A landscape with many valleys, sampled at points; each row gives a point and its height.
From any point a ball rolls to the lowest of the 2 points nearest to it. It stops when none of these is lower. Distance is the straight distance between rows; heights are no part of it.
kobov: [141 138 129 151 124 120 141 137 121  71 185 112 137  68 132 123 178 147
  92 177 158  81 138 102 187 130 142 131 128 133 135 129]  height 560
viba: [156 105 137 131 175  91 169 119 149 117  61 100 169  95  95  88 136 112
 165 116  86 111 147 128  92 107 101 129  73  76 120 159]  height 350
Zovi: [ 91 130 127 121 126 151  84  81  88 136 131 158 102 119 139  86  86  47
  80 124 101 180 117 162 124 112 137  91 154 162  96 143]  height 80
kevus: [154 131  98 143 152 111 112 134 143 110 158 109 149 128 126 146 105 114
  98 113 150 150 132 145 114 119 163 128 118 137 107 164]  height 135
rekiz: [103 128 110 189 157 149 132  97 146 186 122 102 161 175 101 125 110 127
 171  62 161 145 117 201 130 107 120 174 106  94 171 159]  height 202
pigu: [117 129 146 134 123 166 159 176 193  95 116 115 113 167  63 131  86 178
 162 120 100  87 155  89 129 112 107 163 123 142 108 121]  height 77
romu: [152  83 143 138 172 127 180 155 176  79 129 121  96 147  99 127 141 165
 198  95 113  57 141 108 153 117  95 117 152  74 149 114]  height 47
Mup: [ 94 135 132 116 101 108 169 173 145 131 119 120 133 167 114 113 146 166
 132 169 105 142 139  43 144 116 168 116 100 124 135 105]  height 76
Bevib: [178  76  73 116 147  82 118 123 140 160  96 113 158 181 157 149  90 179
 129 134 116 139 153 166 125 105 148  74  74 104 118 145]  height 196
bona: [120 168 137  93 174  97 117  93 149  60  76 184 132 122 140 144 144  96
  94 152 154 129 130  71 150 156 119 134 115 158  96 121]  height 401
pavu: [ 77 117 112 140 128 154 107 118 129 151 159 193  96 119 145  95  41 116
 124  81  82 159 146  92 106  76 116 138 195 112 142  92]  height 169
baz: [143 127 118 120 154 181 135 148 158  90 138 117 135 184 133 174 122 121
 111  99 159 183 160 148 127 161 116 137  71 141 190 157]  height 465
rafid: [149 117 137 142 106 146 135 138 140 107 179  53 141  91 120  96 123 136
 138 117 120  87 162 118 115 107  72 116 121  44 144 144]  height 251
musa: [115 162 161  67 142  99 130  81 155 100  95 162 131 126 138 144 200 150
 116 155 168  75 110  87 166 129 114 140 148 156 120 117]  height 393
Fide: [142 139 117 115  87 137 110 161 127 161 154  98 128 186 142 124 103 179
 145 108 144 190 123 131 103 123 151 118 120 120 130 142]  height 294
fure: [121 174 139 159  99 165  88 137  88 164 144 122 125 101 118 115  91 126
 161  88 155 132  75 139 100 153  96 190 152 149 129 119]  height 591
Vasu: [121 153 117 157 125 113 137  99 132  99 147 102 151 117 176 127 150  76
  70 119 184 137 128 120 152 139 171  96 119 105 137 146]  height 167
sem: [182 108 116 136 123  74 136 127 100 143 111 133 118  64 143 118 126 113
 122 173  92 119 113  94  92 113 155 112 151 128  61 116]  height 618
Tif: [106 176 130 153 102 134 144  88 144 138 122 118 157  86 131 181 130  68
  93 131 138 108 144  94 105 120 138 148 115 177 103 185]  height 213
ral: [136 130  83 182 181  59 159 128 151 155 110 136 141 136 154 170 138 120
 107 146 128 134 104 171 165 139 173 111 114 119 139 141]  height 193
meve: [108  65 128 133  68 125 106 164  93 129 160 196 125 105 125 109  64 116
  99 114  51 132 167  88  87  87 194 123 166 185 118 117]  height 170
pamo: [112 168 153 111  96 149  95 160 124  77  87 151 152 140 119 105 104 130
  94 153 145 100 141  93 151 183  64 166 129 153 152  89]  height 68
Maf: [117 113 123 115 128 137  89 158  82 111 189 151 101 120 159 125  94 114
  75 143 103 182 147 178 169 153 126 105 145 168 159 125]  height 544
Domus: [116 173 129 161 149  76 192 119 140 104 118  78 132 135 115 141 200  97
 142 125 160  83 124  99 126 124 151 112  91  73 133 107]  height 203
bimuk: [121 165 181 105  83 165 149 142 101 151 101 146 120 113 146 130 169  97
 172 118  74 136  90 152 140 162  80 156 137 152 165 106]  height 78
tizuk: [159 124 158 114  82 146 119 179 167  64 136 139 116 146 125 139  95 172
 155 102  84  90 174 165 172 147 106 130 122 165 146 119]  height 528
tureg: [140  73 127 120 183 123 126  80 163  86  93 140 128  76  92 140 144 114
 137 110 126  88 174 137  88 109 162 139 113 132  83 144]  height 128
ketol: [178  91 123 131 136  73 130 105 134 145  79 159 139  80 141 113 132  98
 159 114  78 146 108 129  94 104 161  85 120 114  79 185]  height 615
Lugod: [ 87 109 125  90 174 168  90 125 105 149  78 186 141 132  89 105  92 134
 129 142 150 163  91 105 131 141 132 171 142 169 108 103]  height 154
Fum: [152 124 142  55 152 143 121 107 122 156 117 135 112 176 161 131 167 130
 155 169 152 170  94 130 113 139  43 112 138  90 140 105]  height 71
zoti: [135 178 127 161 148 136 170 157 135 135  82  86 157 143  88 133 122  58
 158 118 126 140 138 137  83 147  76 168  63 124 165 120]  height 157
lur: [102 165 135  96 133 139 118  46 112 149 105 149 167 107 125  95 162 103
  82 167 160 162  95  91 134 113 115 128 153 146 111 176]  height 95
Vupa: [175 151 132 115 150 128 135 133 127 120 200 100  86 117 153 166 217 100
 125 166 143  96 120 191 146 158  54 122 159 106 146 100]  height 224
Kenon: [130 134 119 107 117  65 103 143 109 163 138 106 126 178 136  75 137 185
 116 181 149 142  98 112 147 112 186  91 128  82  87  98]  height 231
Lus: [135 133 132 108 100 106 145 154 144  62 107 121 148 154 158  96 147 120
  96 154 143 114 169  98 139 167 115  86  81 107 166  91]  height 558
Rak: [125 114 131 111  99 128 128 107  85 176 141 111 127  83 163  89 124 115
 132 138  87 172 127 159 119 102 114  79 150  80 133 134]  height 57
Kimo: [178 145 114 119 122 142  87 126  83 117 139  86 140 103 140 122 133  77
 110 119 183 125 101 169  70 169 102 134 141 123 135 101]  height 160
luzug: [152 178 133 126 118 143  97 131  95  98 133 107 156  81 120 143 125  68
  85  96 216 117  80 108  76 170 134 155 152 166 108 140]  height 179
sinu: [105 134 136 167  64 157 106 146 106 161 125 132 109 113 119 105  99 131
 181  75  99  92  94 151  91 143 114 171 154 175 122  57]  height 587
pumu: [169 188 150 128 110 132  84 129 109  91 153  80 105 124 125 104 124  70
 117 120 150 140 143 205  92 162 100 111  96 103 109 146]  height 133
Molud: [171 123  68 148 179  67 128 167 128 170  80 141 154 165 132 152 111 141
 122 136 119 168  96 138 118 148 146 101  67 105 139 147]  height 173
vas: [188 121 103 116 158 122  90 124 134 134 136 129 128 145 180 141 127 109
 138 105 146 138 127 183 125 134  80  90 138  87 140 104]  height 119
Vutun: [147 128 118 137  79 131 138 150 118 108 188  56 142 122 136 107 146 182
  80 189 163 106 163 102 141 130 146 114 114 104 140 107]  height 565
dopu: [115 103 136 125 101 161 124 169 135 151 152 115  92 187 115 118 108 167
 184  92 130 141 117 118  84 115 165 145 140 133 108  82]  height 277
tefof: [ 88 124 151 142  53 165 110 125  46 125 128 196 126  90 158 151  80  82
 122  92  95  90 121 131 110 149 129 163 149 218 123 111]  height 581
vozu: [ 86 142 105 118 124 141 106 128  82 124 116 156 141 130 156  79  83  68
  20 171 128 178 106  93 161 152 117 108 155 174 146 115]  height 551
gimi: [128 105 139 143 102 148 111 124 107 167 147 162  80 102 139 114  83 107
 193  86  35 170 148 175 101  96 115 125 161 137 122 118]  height 114
moraz: [127 127 134 157 155  88 184 164 159 101 155  99  86 135 108 142 161 169
 163 130 141  72 105  72 149 134 115 131 149  63 124  94]  height 7
kolu: [147 109 138 166 116 167 140 131 161 141 125  96 117 140 101 157 108 153
 208  69  94  73 136 172 116  75  82 164 122  99 137 183]  height 149
sib: [105 134 158 130 125  99 111 146  82 120 150 150 118  96 120  94 166 161
 122 153 149 100  88 113 141 150 161 133 161 149 121  80]  height 166
Feri: [113 132 137  99 113 122 119 138  61 137 157 144  95  84 132 122 122  90
  73 214 114 136  98  82 108 132 157 119 158 180  60 104]  height 622
Meza: [103  74 120 135  88 126 126  94 143 186 153 167  91 140 139 114  79  96
 146 105  49 119 167 177  88  78 142 121 158 161 121 100]  height 132
Bev: [155 185 126 154 140  99 130 126 106 165 132  71 154 132 100  96 187 109
 141 122 182  97  98 165 104 132  90 134 101  57 150 161]  height 216
Nug: [117  96 119  77 124 143 111 141 134 108  85 123 156 214 119  84 114 170
 115 102 163 165 134 126 112 149 173 112  60 117 177  98]  height 439
mes: [103 139 140 124 168 125 150 121 119 125 135 163 106 101 128 128 134  87
 107 150 103 177 124 118 134 142 106 129 138 131 115 139]  height 222
Pek: [145 148 166  77  83 134  86 135 148  98 103 118 128 171 118  97 125 158
 164 115 160  85 127 120 107 158  89 133 115 108 133  84]  height 343
lene: [114 139 145 131 120 107  96 196 100  84 110 192 136 128 120 107  93 161
 138 119 127 120 110  88 182 170  86 166 151 141 147  74]  height 107
naf: [152 102 130 125 145  82 143 124  79 124 142 129 105  52 137 103 169 101
  80 233 100 131 102 102 114 132 167  96 149 150  88  83]  height 620
metet: [134  68  85 138  85 116  89 123 134 172 166 206 122 110 146  99  51 108
 119 100  46 136 169 114  97  63 165 107 189 130 133 105]  height 151
Vuvi: [142  92 121 105 141 109  96 147 134  88 143 142 107 168 133  91  81  82
 113 110  88 182 166 166  90 138 136  81  80 141 136 104]  height 92
finu: [ 90  98 141 106 131 120 137 129 176  84 108 182 123 169 117 130 114 128
 180  72 116 127 147  93 131 106 176 121 108 153 137 121]  height 419
bir: [ 60 120 131 129  92 153 116 147  73 186 114 200 123 150 132  98  63 120
 139 121  77 188  91 121 144 121 161 136 155 195 148 121]  height 195
Pimo: [ 95  96 125 165 198 148 138 115 159 138 102 124 154 124  54 101 102 148
 148  90 138 102 141 134 136  88 124 191 132 113 129 141]  height 320
Basam: [119 152 160 131  99 160 135 162 106 120 157 113 109  53 108 103 152 117
 119 162 130 109 129  54 123 145  63 163 156 128 124 115]  height 210
kapa: [ 93 102  81 199 123 155 166 110 130 162 164 111 145  71 139 141 113 143
  87 146 145 115 154 111 130 120 136 147 165 113 145 128]  height 69
gigum: [136 162 163  99 135 147 115 132 146  76  85  98 145 165  93  77 137 145
 133 116 172 131 127  86 115 144  77 137  79  71 130 128]  height 356
tuz: [158 112 140 138 105 147 103 111 165 117 153 105 110 127 138 139 100 137
 173  54 128  86 153 159 108  90 101 149 152  86 115 123]  height 117
susu: [136 143 139 125  89  89 149  94 127 132 153 109 159  98 164 109 180 127
  92 193  95 143 144 124 152 103 123  84 102  92 137 179]  height 256
mibez: [114 135 149 130 156  89 142 137 161  73 142 153  95 105 110  93 156 142
 115 154  97 127 171 124 181 112 152  96 133  83 102 150]  height 496
teno: [119 203 144 135 102 142  78 116  99 101 149 133 119  94 153 112  97  41
  81 124 118 152 129 169 103 144  92 119 136 161  94 136]  height 102
zikar: [115 128 118 103 150 105  95 160 144 107 111 198 104 145 141 109  75 138
 138 106 112 164 122  71 144 115 141 103 172 103 117  92]  height 199
zudu: [120 110 129 145 165 112 122 100 146 146 121 137 110 124 135 146 129 102
 139 127 104 115 172 221 157 123 134 127 121 145 122 145]  height 219
popus: [ 87 114 145 115  67 133 116 199  80 166 170 159  80 156 127 105  82 150
 113 156  70 192 111 122 138 125 180 112 157 166 128 103]  height 211
sugi: [130  99  80 121 187 145 110 124 104 119 100 154 133 106 138 151  87  77
  93 101 170 149 102 106  83 148 136 157 150 160 112 114]  height 134
Nanom: [100 145 103 144 134 141 100 108  96 128 151 150 130  83 138 150 101  83
  67 110 193 148  94  98 106 141 131 140 175 154  88 146]  height 155
zil: [152 105  87 140 153  78  99 135 122 176 141 103 120 176 131 117 110 210
 120 157 133 141 121 175 156 104 154  98 108  85 104 151]  height 212
gema: [118  97 105 164 148 117 144  96 164 109 106 159 109  51 122 142 121 107
 150 101 132  66 150  78 105 110 112 143 174  96 102 100]  height 79
Vima: [125 163 121 111 153 147 138  93 139 109 102 129 151 118 121 201 118  60
  73 139 154 150 151 148 113 147 119 153  81 199  97 177]  height 190
rogos: [137 190 139 130  98 106 140 102 118 155 171  72 144 105 135  90 185 143
 133 170 128 130 108 146 121 104  88 132 123  52 144 174]  height 236
kovu: [206 152 113 136 167  95 114 132 157 131 114 100 152 152 139 203 163 102
 136 121 149  75 129 156 104 124  91 115  82 117 121 148]  height 192
sosam: [126 135 164  90 166 128 144 106 162  87  94  99 149 174  88 119 168 175
 156  92 174  93 109  77 134  95 103 143  95  78 127 177]  height 370
Gor: [174 113 111  87 154 107 116 140 132 163 159 113  93 165 159 162 139 131
 116 178 140 162 117 139 117 131  95  98 145 103 102  95]  height 97
Kepo: [145  96 137 113 104 176 110 145 144 135 140 123 120 144 121 164 106 202
 147 133 103  74 145 168 184 136  96 161 159 188 153 107]  height 522
kuzaz: [120 115 131 134 122 177 108  62 117 141 121 135 146  81 142 122 115  68
 183  71 116 136 141 177  83 109 102 136 140 120 156 122]  height 247
vam: [157 179 130 184 122  95 167 146 173 125 144  77 140 159 122 160 179 205
 148 134 176  27  75  78 158  99 129 157 133 101 143 164]  height 243
buk: [128 104  75 145 145 113 128 101 110 154  94 133 133  89 139 150 101  64
  85 153 131 113 120 130 102 144 128 134 142 167  98  84]  height 115
vum: [ 94  95 113  85 151 151 131 125 121 128 121 191 111 122 152 135 104  97
 113 135 111 188 120  70 123 121 119 120 179 153 138 109]  height 215
Veb: [112 158 148 151 111 118 155 123 138 109 103 139 153  85 118 144 139 138
 111 175 103 107 143  86 151 114 138 143 112 152  94 169]  height 235
Lise: [ 71 151 165 119 143  99 130 142 113  92 122 156 119 113  86  70 133 143
  95 194  98 150 162 125 186 154 146 131 119 133 110 126]  height 491
let: [140 126 144 107  64 162  94 197  86  98 181 141  86 132 148 122  82 148
 106 114  77 158 178 146 143 156 108 111 150 154 158  95]  height 540
Rik: [ 92  86 121 113 151 155 157 135 135 125 110 138 128 211 114 128 135 169
 170  94 158 185 108 125 144 125 156 128  88 107 201 127]  height 448
nef: [110 133 115 138  97 103 112  88 107 186 127 144 133 122 149  93 116 131
 108 144 103 145 103 143 147  97 168  93 158 111 115 160]  height 27
disuz: [ 95 103 117 148 202 133 165  73 133 169 108 126 140  98  78 131 166 158
 148 147 153 119 115 132 143 112 130 176 140 113 114 173]  height 305
Vefid: [142 110 160 127 138 112 155 106 114 160 129  82 113  95 101 108 204 138
 164 175 111  85 107 161 102 116 147 121 120 113  87 107]  height 171
Fuli: [108 118 128  66 135 183 104  74 125 159  72 148 167 122 115  99  86 136
 109 155 141 181 123  80 129 104 110 149 137 141 109 153]  height 127
Piro: [143 108 116 116  81 188 125 135 143 158 168  91 134 167 156 141 121 224
 125 145 123 106 151 165 167 120  78 150 133 118 164 148]  height 517
Kugo: [162  46  96 137 197 135 136 148 151 154 148  87 112 165 116 150 142 196
 159 133 142 102 129 158 156 112  68 132 133  51 155 130]  height 252
keneg: [100 157 148 115  89 116 124 124  83 121 119 127 161  77 134  88 171 117
 104 196 143 100 100  58 115 142 131 137 150 136 124  91]  height 188
gugo: [144 147 153 153 148 127 148 124 138 104 112 102 129 138 101 166 141  93
 148  85 112  84 163 212 141 138 116 150  85 155 137 153]  height 206
Zavu: [ 81 144 153 133  94 144 121 122 117 141 136 108 111 160 115  86  95 120
 147  93 161 149 103 124  79 143 144 128 135 121  96  68]  height 261
Kibav: [129 123 142 179 172  98 198 125 143 146 157  96 115 107  78 128 175 181
 156 151 141  91 106 127 157 102 159 162 111 102 106 185]  height 288
deru: [101 138 101 131 113 111  75 143 100 137 147 200 109 124 167 108  60 127
  87 101  94 165 126 106 186 110 127 103 207 114 134  97]  height 185
Dibo: [126 173 150  86 133 149 152  75 176 124 102 125 144 172 122 160 192 149
 156 129 174 119 110 103 163 118  89 138 131 119 146 167]  height 383
kizok: [122 145 157 113 135 114 109 182 119 109 126 156 134 156 106 121 126 154
 111 174  99 175 140 160 176 167 144 124  83 167 137 154]  height 484
maz: [ 67 148 162 105 127 158  93 116  80 171 109 177 110 141 122  81 101 120
 146 132 113 154  89 164 144 146 120 159 154 157 105  96]  height 175
Zarid: [176 172 118 183 143 137 140 148 112 133 105  63 170 112  81 171 128  67
 132 102 128 106 150 190 120 180 101 163  89 156 173 146]  height 184
pami: [139 175 142 112  82 173  77 168 123 118 152 111 122 160 138 113  89 168
 152  75 146 173 118 110 108 152  99 139 152  93 159 126]  height 313
Viz: [129  88 115 169 151 136 147 108 161 171 115 127 139 171 114 134 123 168
 191  74 109 123 142 202 125  66 129 136  81  69 139 193]  height 178
zoz: [158 137 127 102 195  80 140 142 158  92  82 119 114 170  83 148 163 168
 146 131 138  89 113 139 113 133 123 119  85 102  93 130]  height 241
dovem: [126 147 125 198 154 117 185 145 176 147 114  84 131 149  93 175 158 152
 159  84 164  68 104 117 130 119 133 170 112 106 136 173]  height 267
dopap: [143 144 110 148 144 119 128 129 101 114 124 135 135  87 125 153 120  79
  64 150 145 177 116 167 127 154 169 123  81 193 116 200]  height 168
tupuz: [170 146 171  95 103 118 134 107  92 137 134  53 145 138 106  94 200 147
 143 162 170  73 103 168  84 131 121 133 106  95 128 129]  height 194
fus: [103 170 134 202 110 117 199 141 126 160 110 106 151  73  95 175 174  81
 145 123 134  47 111 126 120 144 144 163 119 179 142 111]  height 124
Detur: [133 181 129 135 148  90 151  76 130 105 134  95 145 132 151 117 194  62
 111 125 166  90 140 140 134 133 117  88 122  66 161 125]  height 187
Beb: [105 148 121 123  91 136 148 120 124 130 127 133 148 149 159 143 123  70
 106  72 144 192  95 112  91 123 192 104 118 183 162 179]  height 603
Veveg: [109 166 124 128 155  93 152 163 147 120  79 133 161 169 106  99 126 166
 135 150 128 151 101  63 165 120 120 129  85  88 138 133]  height 113
pavas: [124 168 143 113 130 114 128  52 133 156  95 146 161 116 175 127 150  92
 115 104 140 142  97 127 159  99 136 102 149 103 124 179]  height 62
loma: [171 134 108 145 145  90 139 176 131  87 147 134 103 114 173 183 154 108
 114 140 109 152 124 148 159 167 133  87 109 144 143 112]  height 552
gige: [ 91 141 181  80 128 122 133 104 165  56  92 172 103 136 114 137 132 100
 128 119 133 122 156  73 116 139 162 129 118 164  88 109]  height 409
tabuf: [101 152 139 107 170 146 126 134 147 135 119 134 115 213 121 139 116 139
 129  96 175 198 106 172 151 145 152 141  92 131 156 147]  height 456
Gozom: [107 135 143  94  81 138 146 177 141  87 163 111 131 168 165 116 160 153
 108 154 141 142 140  73 161 172 116 100 133 113 196  67]  height 554
faz: [ 96 129  80 173 121 143 146 153 137 180 135 105 180 120 105 139 109 149
  85 161 149 141 128  91 139 139 134 173 125 144 155 143]  height 29
timag: [102  99 134 171 128 135 122  87 141 125 125 173 131  64 109 125 125  68
 159  51 139  81 138 112  69 105 164 155 167 132 116 117]  height 109
bibe: [103 112 122 153 178 134 169 139 165 128 103 130 136 123  92 109 115 133
 174 120  91 144 144 124 122 109 137 153  82 118 141 155]  height 335
sovit: [106 139 103 122 121 167 139  99 137 189 100 116 152 171 142 139 122  81
 125 115 154 184 100 131  86 126 142 121 118 159 140 133]  height 599
femog: [153 152 133  83  81 188  72 116 135 104  92 110 154 183 163 117 104 163
 152  87 187 135 129 111 118 140  58 137 145 103 175  94]  height 330
seb: [ 87 131 138 135  44 167  98 133 129 141 117 175 102 125 145 156  85 110
 162  75  95  81 129 139 103 126 146 151 165 211 103  89]  height 584
gab: [182 100 111 110 181 118 142 119 142 125 160 106 114 123 135 162 179 159
 144 155 134  99 130 148 157 126  47 131 158  92 141 133]  height 237
luz: [173 101 151  80 171  92  83 143 132  60 115 161  97 121 123 111 110  98
 126 111 128 150 144 177 101 142 130 100 105 134  86 113]  height 59
Lurig: [138 162 125 150  76 140 114 145 113 131 159  89 120  76 145 109 109 131
 136 119 110 128 129  88 111 117 102 134 160  85 107 139]  height 230
gipip: [ 95 160 105 189 132 116 174 162 134 143 106  92 183 111  93 171 142 112
 110 127 150  96 129 105 119 169 175 152  91 168 149 148]  height 84
lig: [165 165  97 109 153  64 150 175 129 128  86 148 153 159 139 133 138 153
 108 156 144 179  69  91 142 154 143 109 114 121 135 151]  height 148
vabo: [ 97 120 114 129 104 164 132 119  97 127 153 137 157 102 159 106 120 100
  78 134 128 175 143 132 159 158 137 119 139 150 188 113]  height 548
kolo: [141  98 159 123 151 152 133 121 169  88 157  99  71 168 128 125 144 160
 198  70 108  76 159 148 125  90  91  96 119  67 126 135]  height 83
maron: [113 118 106 168 165 157  97  73 144 144 159 126 147 144 116 131 101 116
 135  42 184 106 170 199 103 112 146 159 139 109 150 137]  height 225
Lebus: [108 166 150 106 107 133 113 164 166  91  90 128 122 177  97 105  84 145
 127 164 109 113 163  77 154 137  70 156 107 137  96  87]  height 28
nel: [126 130 112 145 160  72 183 112 175 112  84 115 125 120 105 158 169 131
 133 136 132  95 105  94 127 117 175 115 102 115  92 124]  height 221
neli: [100 136 115 116 137 105 125 104 119 149 113 117 117 158 112  94 128 126
 100 150 156 142 108 124 120 132 182 107 123 143  68  84]  height 245
fopal: [166 143  87 113 150  66 113 138 117 155 138 125 151 163 126 134 180 213
  87 196 151 120 116 147 182 133 151 121 128 124 137 148]  height 232
Petop: [151 107 112  94  83 157 113 152 132 131 157 151  94 145 181 167 116 124
 143 117  85 165 157 149 122 120 121  78 144 154 136 112]  height 545
dav: [142 107 146  88 139 157 155 178 137  77 116 118 135 163 101 156 144 148
 121 144 126 158 161 116 134 171 148 154  68 170 154 125]  height 475
Gerab: [ 82 119  77 131 151 116  83  92 108 174 142 172 109 146 140  91  62 111
  75 137 127 165 121 154 152 125 163 111 172 148  84 136]  height 58
tukeg: [119  84 113 142 114 133 151  92 133 133 129 151 156 105 160 156 153 109
 135  98 117 165 115 143 111 113 196  91 121 159 152 179]  height 608
zana: [148  81 121 117 210 115 145 128 157 102 103  87 118 184  79 100 147 172
 152 141 154  98 134 160 137 128  81 134  82  60 144 102]  height 258
tesad: [111 115 162 119 134 117 159 134 162 126 127 153 115 144 124 113 142 186
 157 134  85 128 146 116 186  84 134 110 116  76 119 179]  height 501
Rebi: [191 100  78 162 170  91 141 126 163 134  82 118 154 125 139 204 118  93
 163 116 106 118 160 143  97 112  96 123  96 124 128 139]  height 172
bak: [165 106 138 125 113 105 110 107 150 123 126 179 124  98 156 159 120 117
 148  99  59 158 150 139 120 106 180  91 116 164  99 203]  height 612
bekam: [156  92 146  84 112 137 108 108  93 147 120 123 118 111 156 117 107  67
 160 122  62 174 120 161  80 101 131  86 146 146 100 143]  height 86
Sif: [ 99 116 100 156 183  85 153  75 143 149 112 185 123 114 160 154 137  84
 132 141  99 147 119 167 161 128 145 105 146 143 133 132]  height 207
tem: [173  72 111  90 218 123  99  99 135  80  98 153 134 119  99 144 124 122
 133 110 141 139 146 168 114 150 122 138 103 150 116 124]  height 93
puba: [123 176 129 135  71 168 130 153 115 100 196  75 119 129 147 142 133 136
  56 156 187 142 141 105 117 171 133 114 132 127 135 101]  height 570
fup: [148  92 144 121 144 149 123  79 151 127 106 104 124 100  94 157 137 157
 169  96 160  73 143 135 113 110 134 174 137 139  69 164]  height 159
bovem: [104 112 138 140  71 160 102 118  43 111 150 158 122  59 152 126 110 124
  91 147 144  93 106 101 118 156 110 158 160 184 111 107]  height 578
Gopi: [100 158 137 130  98 199 110  86  87 193 124 123 140 143 132 131 103 110
 138  89 155 195  87 140 115 130 114 170 143 158 140 144]  height 595
memoz: [ 86 134 141 107 107 137 108 132  89 114 210 163  70 130 152 134 131 135
  81 125  97 164 142 141 157 134 176  77 191 151 134 106]  height 547
vivit: [102 130 109 179 144 134 161 127 176  98 166 123 108 113 129 143 141 131
 123  85 149  69 148  81 144 120 116 132 169  65 122  90]  height 45
zubo: [ 89  91 126 144 133 148 120  89 147 113 147 127 118 142 119 105  85  78
 145  74 124 150 159 165  99 109 157 130 127 133 146 115]  height 242
bimi: [ 84 162 158 157  84 120 147 146  81 181 137 141  91  97 133 122 129 104
 138 195 104 114  57  91  93 126 137 148 152 183  50  86]  height 624
Fevup: [137 135 129 126 159 114  75 109 153  92 146 149  95 159 114 122 106 140
 131  97 138 164 135 178 108 133 167 113 102 141  78 161]  height 98
kulu: [136  75 115 123 108 165 116 155 124 164 185 137 111 137 128 128 101 229
 130 133  75 140 163 144 169  91 138 119 165 106 168 127]  height 511
Devi: [115  46 136 127 117 132 143 134 148 171 124 142 123 124 125 113 133 210
 159 135  66 110 179 152 183  97 160 124 128 111 178 160]  height 507
Nodef: [122 102 144  92 119 137  90 177  65  77 158 153 110 113 111 102 109 152
 103 140 137  95 124 103 142 184 139 148 160 161 132  56]  height 140
Nivob: [109 136 137 164 110 130 192 106 137 189 111 104 126  98 119 145 190  90
 148 143 111  93 125 144 106 119 162 129 132 141 110 111]  height 150
Libe: [135  94  74 151 124 138 131  85 122 151 125 118 164  42 133 133 112 109
  78 169 144 101 145 103 106 120  92 136 160 130 109 122]  height 96
Gog: [146 154 141 137  78 116 143 151 153 139  78 120 162 132  91 124 122 196
 160 144 100 110 119  87 140  87 152 136  91 154  90 189]  height 262
pubup: [142  69 131 118 136 166 139  87 102 165 121 112 172  88 138  91 137 132
 176  90 138  92 129 154 104 114 118 135 138  83 171 131]  height 228
Liso: [147 177 164 163 150  89 178 106 161 123 137  82 132 123 105 150 236 144
 143 128 182  43  88  94 153  92 147 127 130  76 119 158]  height 223
vugo: [113 146 115 162  67 161 123 173  77 104 174  95 136  73 120 145 108 117
  67 136 161 120 124  74  94 153 138 154 142 163 128 120]  height 574
zisu: [116 104 114 105 118 128 134 115 145  91  96 115 158 161 102 105 105 146
 148  85 141 117 143  94  97 119 185 115  67 129 131 121]  height 429
lisi: [ 94 129 130 115  86 141 136 162 113 139 180 130  96 138 174 143 143 154
 112 144 120 134 135  88 148 152 140 100 182 125 151  76]  height 550
Pomom: [116 133 147  64 130 149 132 124 116 152 102 162 106 164 140 145 156 118
 153 154 120 176 108 133 165 159  75 137 122 157 155  96]  height 41
relu: [137  56  96 122 119 148 121  84 138 182  94 127 153 113 134 130 102 166
 169 100 148 115 127 113  91  95 151 131 151 108 126 123]  height 208
Gufa: [150 117 126 101 112  87 121 147 113 134 136 139 129 115 150 167 167 182
  84 215 143 128 121 115 189 136 159 118 140 173 119 135]  height 248
guka: [148 135 115 105 152 101 139 100 118 186 134 105 164 133 154 106 144  89
 101 208 103 192 117 128 122 115 103  84  87  73 130 168]  height 271
manok: [127 188 162 127  93 144 138 163 120 131  78 110 179 138 126 111 143 101
 157 123 116 135 123 141 144 158  83 154  84 144 191 140]  height 120
vul: [161 145 124 172 125  73 143 181 131  65 165 146 115  80 142 157 158 136
  97 146 124 110 125  93 160 159 176 114 128 142 126 126]  height 556
Gibu: [187 116 133 121  99 115 118 152 112 118 161 107  96 115 204 170 157 117
 141 132 116 130 125 171 121 151 154  54 139 135 126 100]  height 549
dof: [128  72 113 106 163 140 128  89 168 161 109 116 114 181 103 157 124 186
 147 115 149  95 136 140 109  88 157 134 123 126  96 149]  height 186
vogo: [193 155 129 119 143 134 139 111 124 133 141  82 125 132 157 194 189  43
 129 130 148  99 147 197 114 144  67 101 122 110 143 133]  height 209
rekab: [206  97  97 148 175 111 108 160 130 117 117 101 138 124 135 152  93 141
 147 125 132 142 136 126 126 128  77 133 111  87 146 153]  height 147
natog: [111 126 140 121 115 141 165 194 172 127 150 107  80 147  80 131 112 198
 121 188  98 107 177  56 150 106 148 146 116 135  87  99]  height 35
funof: [138 154 173 108  68 164  93 161 112  53 154 142 103 129 155 116 133 151
 119 109 101 141 145 160 179 164  96 129 139 150 190 129]  height 535

For each start below, name the point where the ball stops.
vum => nef
dopu => natog
bibe => luz
Beb => natog
Kugo => Pomom
tizuk => natog
tabuf => natog

Call two points neighbours if one is among the 2 nearest of the other. Go from one point of each pair to the other, from neighbour to neighbour, staying as low as possible. Name the highest point that can't be avoided.
faz / nef => luzug
moraz / natog => rafid
natog / faz => mes
Lebus / Pomom => zudu
natog / Lebus => pigu
